Each row is a point on a tangle of strands that fork and nearly touch. The rows are in no order.
(in the rows, 128 means zero)
Points whose rows are less than 55.6 apart are linked; no others are. Some points are linked to none.
k574: 128  148  178  142  166  142  101  103  126  79  116  99  136  89  147  113  96  133  107  128  154  143  119  106  107  141  118  117  100  130  115  90  114  166  128  126  143
k943: 114  106  114  128  118  125  132  131  140  144  151  155  128  144  118  134  109  126  135  152  118  129  121  147  126  118  143  131  141  132  130  130  137  95  120  125  115
k234: 130  140  190  146  157  153  94  98  127  84  128  91  138  85  142  111  92  148  116  132  153  150  128  105  103  144  134  109  100  134  110  79  114  151  121  140  133
k627: 153  132  76  102  120  105  178  160  105  128  125  129  87  134  121  155  176  104  151  101  92  97  147  126  138  126  136  123  179  114  164  185  117  90  127  134  135
k191: 122  90  91  113  68  129  140  153  153  186  169  172  118  162  95  147  113  118  157  142  108  127  126  179  122  102  148  138  148  160  131  148  153  57  114  133  106
k89: 121  132  143  136  150  120  110  119  135  105  123  127  139  116  134  114  108  124  103  138  139  131  123  123  119  137  120  133  105  125  118  113  125  149  134  127  144
k826: 132  155  114  127  150  107  114  135  125  94  81  115  125  122  141  123  169  120  85  114  119  106  114  91  155  137  90  140  140  97  138  146  126  170  152  112  146
k903: 125  152  170  139  175  129  105  123  141  86  89  113  142  99  155  114  120  110  84  123  147  133  103  101  131  137  106  128  99  121  114  98  115  189  151  111  144
k897: 133  160  159  137  172  130  107  115  128  82  90  96  128  94  150  122  127  122  94  121  146  125  112  96  126  143  101  116  110  117  123  109  111  177  143  122  150
k322: 117  119  148  143  146  126  99  134  155  121  105  143  164  132  139  107  111  112  95  141  150  139  105  132  122  117  107  147  89  137  98  90  142  173  150  108  140
k350: 158  133  99  105  122  131  171  127  97  126  140  106  84  119  126  152  160  127  163  98  96  104  156  123  136  136  144  104  173  117  156  162  106  79  110  143  125
k849: 149  140  127  118  141  146  157  99  92  115  139  77  94  106  136  142  154  152  168  103  103  113  165  112  144  157  136  99  154  112  154  141  99  100  106  136  132
k203: 104  113  109  157  99  124  109  141  154  159  106  185  188  169  124  108  109  101  69  128  149  141  87  157  126  95  96  162  126  145  96  128  151  183  154  99  111
k668: 155  159  128  119  166  133  136  115  95  94  94  83  110  95  147  136  164  138  133  104  126  105  143  94  148  156  103  113  123  103  154  149  103  161  132  140  153
k933: 132  154  192  131  139  156  111  93  102  107  158  63  119  92  139  125  121  176  167  138  146  148  174  98  125  175  152  90  90  138  124  78  109  117  117  155  133
k686: 123  105  107  120  111  121  143  139  138  151  150  154  117  142  118  143  119  127  147  147  110  128  121  147  127  116  143  133  145  131  136  137  140  84  117  128  110
k882: 120  103  70  114  73  112  148  170  149  182  132  174  124  183  94  141  136  109  137  118  113  109  118  177  125  86  132  146  174  135  129  188  154  95  128  116  116
k372: 151  140  112  112  134  135  168  117  98  116  139  96  91  112  132  151  156  136  164  102  103  106  155  116  141  143  137  106  162  111  158  158  102  97  109  140  130
k363: 123  93  104  123  59  126  138  145  143  194  189  176  109  148  93  147  98  125  179  152  109  145  144  174  109  110  173  133  127  162  127  126  143  37  109  145  103
k916: 100  96  103  131  89  128  135  155  154  178  146  185  166  182  113  130  103  107  129  142  134  130  100  176  121  85  139  148  135  151  112  146  158  124  123  115  95
k994: 113  103  92  122  101  120  143  157  146  159  140  163  127  166  105  137  122  114  138  136  118  118  116  160  130  99  136  138  157  136  126  155  147  95  126  117  112
k150: 122  130  70  121  103  105  148  163  137  156  93  157  112  165  102  136  170  108  116  109  106  113  111  145  153  91  113  147  174  112  141  184  146  130  143  103  115
k122: 122  148  118  125  148  108  115  142  134  95  76  127  135  132  134  110  166  119  77  117  123  106  108  105  155  134  90  153  140  103  128  139  129  182  155  106  138
k459: 99  120  177  152  108  148  104  91  139  149  189  141  143  116  118  117  66  140  144  154  166  181  148  123  98  141  175  118  86  161  102  62  123  103  102  160  120
k682: 146  160  153  137  171  132  110  108  114  84  88  83  122  93  154  127  139  130  107  117  142  121  117  92  132  144  97  112  110  110  131  116  109  173  140  129  148
k562: 107  108  134  132  134  125  114  127  147  134  143  153  158  141  126  111  103  121  113  151  137  138  118  146  118  124  132  143  104  137  112  107  142  142  128  124  125
k380: 142  117  76  102  111  101  161  172  119  148  118  150  99  152  112  146  167  111  147  117  103  109  128  145  139  110  132  140  168  116  150  182  140  91  136  122  127
k902: 111  102  155  155  141  133  90  132  157  126  115  149  177  133  136  104  96  112  92  140  155  151  105  139  112  105  109  147  90  149  87  76  146  167  145  105  136
k588: 144  139  90  117  139  104  164  153  108  125  108  133  98  133  135  145  177  113  138  112  100  111  132  113  153  123  121  132  157  100  158  179  122  124  137  125  135
k470: 130  90  77  105  65  121  148  161  149  192  164  175  115  172  97  145  134  116  153  137  105  117  126  183  126  104  144  144  163  150  131  173  156  56  119  132  110
k467: 123  122  69  119  100  106  145  166  139  162  106  159  111  173  99  141  159  106  130  114  108  114  118  153  143  92  119  144  174  116  139  182  148  115  140  105  115
k976: 135  137  140  137  150  128  114  109  122  104  124  113  126  107  141  123  118  136  117  138  137  128  128  114  116  140  120  124  113  119  126  121  122  138  126  134  142
k892: 142  148  162  120  152  148  128  95  95  99  141  69  113  94  139  129  138  172  157  121  131  126  165  103  131  171  137  100  113  122  141  109  103  131  115  145  136
k178: 155  163  155  129  178  140  116  108  101  81  89  70  116  87  153  126  147  142  123  111  140  117  127  91  130  148  103  106  107  109  137  114  109  171  136  133  149
k93: 141  131  133  119  134  136  149  111  105  121  145  117  112  114  139  138  131  148  146  132  123  132  140  119  129  145  144  116  131  118  143  136  111  113  110  142  124
k708: 160  138  88  106  126  122  179  139  96  122  129  111  86  120  126  152  172  114  158  95  91  97  153  118  137  130  135  112  180  111  162  178  106  89  122  139  137
k557: 124  151  176  140  170  135  100  115  133  84  104  109  142  92  150  112  102  122  102  130  149  138  109  107  118  135  117  126  94  129  112  92  116  175  138  122  145
k547: 154  157  158  125  175  144  123  106  94  84  102  60  114  86  147  123  143  158  142  111  137  116  149  97  129  160  118  101  106  112  142  112  105  161  126  141  149
k774: 141  131  139  126  134  135  134  102  111  118  144  116  117  111  142  131  122  151  139  139  129  134  137  119  124  143  141  118  120  119  136  126  119  117  111  140  127
k964: 90  102  171  153  103  140  105  103  148  162  199  158  158  131  116  117  58  131  147  159  164  186  140  134  94  133  184  125  79  168  104  55  130  103  107  159  117
k256: 151  148  132  120  159  134  143  113  92  101  116  93  110  101  143  136  149  143  140  111  125  112  149  108  141  154  119  113  125  104  151  149  108  143  124  139  144
k731: 149  153  156  121  161  144  133  101  91  91  117  63  110  91  139  127  144  166  151  113  129  113  162  100  133  168  125  99  115  115  149  120  103  144  118  141  147
k152: 129  141  194  147  140  157  93  90  127  103  146  91  135  88  138  110  94  159  129  137  155  155  137  102  105  149  141  108  98  141  106  70  115  135  112  147  129
k893: 135  105  104  111  99  119  148  142  135  157  155  154  110  142  117  148  123  131  156  145  106  130  125  149  125  115  153  131  146  139  138  138  139  69  118  135  112
k875: 123  94  101  120  67  127  136  149  150  191  178  174  114  155  96  148  105  124  165  151  108  138  133  174  118  105  161  132  137  160  130  133  147  48  114  139  105
k270: 144  141  134  117  149  138  148  110  99  107  133  97  108  107  138  138  144  152  148  117  121  122  150  112  135  153  133  114  128  111  150  145  108  125  114  139  132
k297: 120  137  151  131  155  121  105  135  149  107  99  130  148  119  143  107  117  112  93  134  143  134  107  118  128  129  108  144  95  129  108  102  129  178  151  113  145
k518: 129  94  73  105  69  114  149  167  144  185  150  170  113  179  97  143  143  114  148  124  105  109  123  177  124  98  135  149  171  138  135  182  157  68  123  126  114
k924: 121  140  142  129  156  118  108  143  149  101  77  128  150  127  145  104  149  113  76  129  138  122  98  111  142  125  95  152  112  117  109  108  130  195  160  101  139
k984: 107  106  121  133  125  126  129  129  145  137  149  154  137  143  116  126  104  121  129  154  122  134  123  146  123  126  136  134  128  134  124  122  139  113  120  128  120
k519: 113  126  195  149  128  153  93  97  143  116  163  119  148  98  135  109  73  144  124  141  159  166  135  109  100  143  154  119  86  154  102  60  119  137  112  152  126
k10: 143  116  101  99  87  122  158  146  125  159  170  153  100  129  114  156  127  132  165  134  102  130  142  151  123  124  165  129  142  146  142  142  129  57  113  147  108
k806: 106  116  122  155  112  124  104  139  158  148  98  169  186  157  127  105  116  103  69  124  155  139  93  149  128  100  91  159  119  145  92  113  145  189  157  100  119
k226: 153  147  131  111  147  145  154  93  87  119  140  62  83  103  139  139  163  158  181  105  98  112  173  107  146  161  140  93  153  107  154  136  101  93  110  139  135
k559: 100  106  130  133  126  128  122  128  150  137  152  158  152  145  123  119  96  121  122  157  130  140  125  147  122  127  136  140  117  139  120  112  138  125  124  128  118
k819: 149  155  140  121  166  142  137  98  87  91  119  59  103  95  136  129  153  162  156  104  119  107  169  99  144  170  120  97  129  107  153  129  99  139  120  138  151
k359: 153  160  130  128  165  121  123  118  107  92  85  95  116  100  154  135  163  129  111  111  130  105  123  86  145  147  96  120  120  100  147  144  114  167  142  132  152
k633: 132  126  143  133  132  134  120  101  123  121  150  125  126  112  138  125  108  148  128  147  132  140  134  119  116  141  140  122  119  128  128  111  122  116  113  142  127
k641: 100  104  101  125  104  125  141  154  154  161  139  170  147  171  106  132  112  112  132  141  125  123  110  167  131  97  136  144  142  140  121  151  145  116  124  114  104
k46: 134  151  200  138  142  163  99  90  110  106  148  66  129  88  144  118  114  172  155  137  153  157  156  93  113  164  145  95  88  138  113  66  118  125  120  154  128
k373: 123  148  160  129  165  122  105  132  148  90  90  121  145  112  149  110  130  111  82  130  144  129  102  104  136  132  100  141  103  120  111  104  121  189  155  107  144
k854: 149  130  72  101  117  97  171  168  109  135  120  138  94  143  116  151  181  106  149  104  93  102  142  130  144  118  132  135  174  112  162  188  126  95  136  126  134
k594: 102  92  145  155  126  133  96  131  160  146  127  162  185  149  125  107  90  113  96  142  160  153  105  154  109  105  110  150  94  153  90  90  156  160  140  109  128
k34: 153  150  140  120  159  142  146  91  86  104  131  54  91  96  138  131  160  164  169  105  106  108  177  99  146  170  130  93  138  104  154  131  99  117  117  139  147
k218: 122  147  129  119  150  111  113  145  142  96  69  128  143  132  136  104  161  116  73  119  130  110  103  107  149  129  91  157  127  107  121  128  130  195  161  103  141
k180: 119  138  200  150  134  159  91  91  134  107  156  101  144  90  135  111  82  155  130  138  161  167  137  102  102  147  152  107  91  150  101  58  120  136  114  152  129
k23: 136  128  79  117  121  101  156  162  122  142  103  145  103  152  120  141  174  108  134  116  104  113  124  131  151  108  119  140  161  106  149  176  142  115  139  115  127
k242: 145  151  120  129  153  112  120  123  115  99  89  108  118  111  146  131  161  121  100  119  127  108  122  90  147  143  97  128  127  96  141  144  119  160  143  124  151
k421: 100  105  102  158  92  116  117  142  151  172  118  194  189  176  121  114  105  98  80  132  147  144  86  165  121  87  108  155  127  146  99  137  156  164  143  105  104
k8: 96  91  100  147  81  123  129  147  151  181  143  197  186  189  119  127  94  101  108  144  145  142  87  178  111  76  135  150  133  155  100  140  164  128  122  107  92
k548: 109  127  185  152  115  150  95  91  142  134  179  131  145  107  126  113  71  142  134  148  164  173  145  114  99  143  166  116  86  158  102  62  123  118  108  160  123
k337: 110  119  139  134  142  126  111  128  145  118  134  144  151  129  131  112  101  119  109  146  137  137  121  136  118  133  128  143  101  136  116  107  137  144  132  124  133
k793: 137  152  179  126  142  153  115  94  100  104  146  69  119  93  141  125  126  177  158  132  141  139  165  101  125  169  144  98  98  132  133  93  111  128  115  151  131
k124: 124  134  78  125  122  104  146  159  131  141  94  148  109  158  117  135  176  109  115  114  101  114  118  133  159  104  109  144  168  101  144  178  144  130  146  106  123
k940: 100  104  97  154  85  114  129  147  149  178  123  196  184  186  116  119  102  97  94  136  143  142  84  171  115  76  119  153  133  149  103  145  155  151  135  103  97
k326: 116  96  94  119  84  124  140  156  156  170  153  169  124  165  101  143  117  118  144  139  113  120  119  169  126  100  140  138  155  145  127  151  150  79  117  122  109
k679: 130  114  65  112  85  106  147  169  136  174  112  167  112  177  95  142  158  106  134  113  107  108  117  164  135  88  124  148  179  125  137  191  153  100  137  109  116

A fork is a point with three links, a tip a point with one. Leave the first point through the second and follow the links. Name the first fork or tip that comes.
k574, k234 | k964
k350, k372 | k731
k943, k984 | k976
k806, k203 | k191
k326, k994 | k806
k668, k256 | k633
k152, k234 | k903

Follow the links from the first point to the second, and from the first to the third. Name the last point that the two ways share.
k793, k627, k234 | k731
k322, k180, k892 | k903
k668, k322, k574 | k373
k226, k178, k933 | k731
k363, k641, k882 | k191
k902, k359, k234 | k373

A fork is a point with three links. Follow the links from the first point to the second and name the forks in between, in order.
k574, k297 | k903 > k373
k849, k933 | k731
k875, k203 | k191
k322, k256 | k373
k924, k682 | k373 > k903
